Points, in no order, along strands that fork, close into loops and pass close to each other.
(in the rows, 100 means zero)
Points whose rows are less than 31.9 apart are linked; no others are.
kikub: 104; 111; 110; 112; 109; 108; 76; 113; 135; 93
zaso: 105; 81; 99; 75; 117; 112; 103; 95; 89; 109
vene: 79; 113; 89; 124; 57; 89; 118; 107; 133; 131
Doli: 114; 70; 96; 82; 74; 105; 99; 75; 72; 110
guk: 97; 107; 83; 121; 98; 73; 100; 120; 110; 93
badel: 113; 112; 113; 119; 71; 115; 69; 91; 82; 66
dukub: 116; 73; 105; 81; 80; 118; 92; 75; 86; 109
Luri: 91; 103; 111; 74; 135; 108; 113; 93; 59; 76
pusut: 105; 118; 104; 127; 85; 95; 90; 107; 147; 121
Nosi: 109; 119; 121; 113; 99; 115; 76; 104; 146; 108
Puliv: 86; 95; 117; 70; 136; 126; 113; 88; 67; 73
Bodi: 106; 94; 108; 92; 99; 119; 89; 91; 68; 74
Vova: 111; 103; 104; 109; 82; 109; 84; 94; 119; 115
bemez: 93; 87; 89; 77; 129; 84; 130; 101; 91; 119
kabi: 111; 120; 117; 120; 92; 107; 83; 103; 148; 123
Dat: 107; 102; 121; 96; 101; 133; 76; 98; 128; 99
Mik: 87; 100; 79; 97; 117; 58; 131; 107; 81; 101
velu: 108; 105; 96; 118; 75; 98; 92; 97; 121; 121
fud: 94; 102; 91; 77; 130; 71; 129; 93; 66; 106
soder: 87; 100; 112; 82; 147; 106; 102; 115; 107; 71
Timi: 107; 111; 113; 118; 71; 118; 70; 92; 67; 52
poge: 95; 89; 111; 76; 127; 130; 96; 98; 95; 90
sino: 98; 103; 106; 80; 120; 104; 108; 90; 47; 74
mefo: 94; 100; 109; 91; 127; 117; 92; 115; 110; 78
pem: 87; 91; 116; 69; 134; 131; 107; 92; 81; 81
nofa: 90; 103; 88; 85; 127; 57; 134; 98; 68; 106
Bote: 112; 74; 90; 83; 82; 97; 111; 77; 59; 111
ziref: 103; 100; 105; 99; 109; 117; 84; 107; 108; 90
gubo: 120; 116; 111; 125; 68; 104; 70; 93; 92; 82
nifu: 106; 83; 86; 82; 95; 88; 118; 82; 51; 109
Vokop: 82; 105; 81; 121; 82; 79; 113; 117; 134; 118
Dotaz: 108; 99; 107; 100; 96; 116; 81; 100; 113; 101
kore: 98; 122; 98; 136; 73; 84; 95; 109; 141; 116
vofe: 105; 130; 98; 144; 68; 82; 87; 110; 128; 106
vide: 92; 107; 92; 122; 53; 93; 111; 93; 120; 133
mor: 100; 106; 90; 114; 99; 91; 91; 111; 114; 102
raril: 95; 90; 124; 86; 109; 149; 81; 93; 120; 93
tudek: 115; 131; 103; 143; 63; 90; 80; 101; 116; 103
Vuve: 104; 106; 96; 114; 108; 97; 84; 116; 130; 97
tav: 97; 89; 95; 93; 132; 90; 103; 119; 130; 104
sol: 96; 86; 92; 75; 135; 94; 116; 106; 100; 110
Kan: 87; 93; 80; 109; 100; 78; 117; 118; 123; 115
bogeg: 103; 91; 86; 93; 105; 92; 107; 101; 75; 106
Bulez: 104; 101; 108; 118; 31; 93; 114; 75; 113; 134
Dek: 108; 90; 109; 88; 93; 115; 94; 83; 51; 70
nuna: 104; 90; 92; 78; 121; 98; 112; 93; 74; 101
fumut: 118; 128; 110; 137; 67; 96; 71; 100; 109; 92
bosi: 91; 89; 120; 78; 124; 144; 91; 98; 114; 87
kote: 102; 99; 110; 97; 102; 123; 81; 100; 93; 75
nuni: 96; 103; 79; 114; 104; 68; 113; 120; 95; 96
Zufip: 105; 98; 105; 82; 107; 105; 105; 86; 40; 71
kun: 92; 93; 106; 89; 145; 94; 103; 122; 120; 85
mif: 103; 96; 87; 102; 101; 95; 98; 104; 97; 106
raf: 97; 90; 88; 75; 121; 85; 126; 92; 68; 115
monum: 92; 90; 87; 98; 120; 84; 109; 118; 122; 109
supi: 77; 108; 83; 124; 68; 80; 117; 113; 131; 121
kete: 100; 103; 102; 117; 47; 97; 109; 81; 119; 136
razu: 93; 101; 76; 109; 104; 65; 123; 111; 81; 99
figel: 100; 82; 97; 72; 129; 112; 108; 100; 98; 112

A fork is a point with three links, a tip a point with one. Leave the first point through the second and follow the links. Name the first fork or tip that comes.
Vokop / Kan | ziref
monum / Kan | Bulez
pusut / kabi | mor
nifu / Bote | dukub
dukub / Doli | nifu
Luri / Puliv | Dotaz
raf / bemez | nuna
figel / sol | raf

A tip is a point with one link. Name the tips that can be reached along the links from each point below, in the order of the rows.
vene | velu, Bulez
Mik | Timi
Bote | dukub, nifu

How many points has the smallest loop of links through each point below? Write 0 if it is on no loop.
bosi | 14
nuna | 6
Mik | 11

Name the points in between on the shortest way along the links from the first point to the second, in order.
Luri / bosi | Puliv, pem, poge
nofa / Vuve | Mik, razu, nuni, guk, mor
zaso / Mik | nuna, raf, fud, nofa
mefo / supi | soder, kun, tav, monum, Kan, Vokop
velu / pem | Vova, Dotaz, Dat, raril, bosi, poge
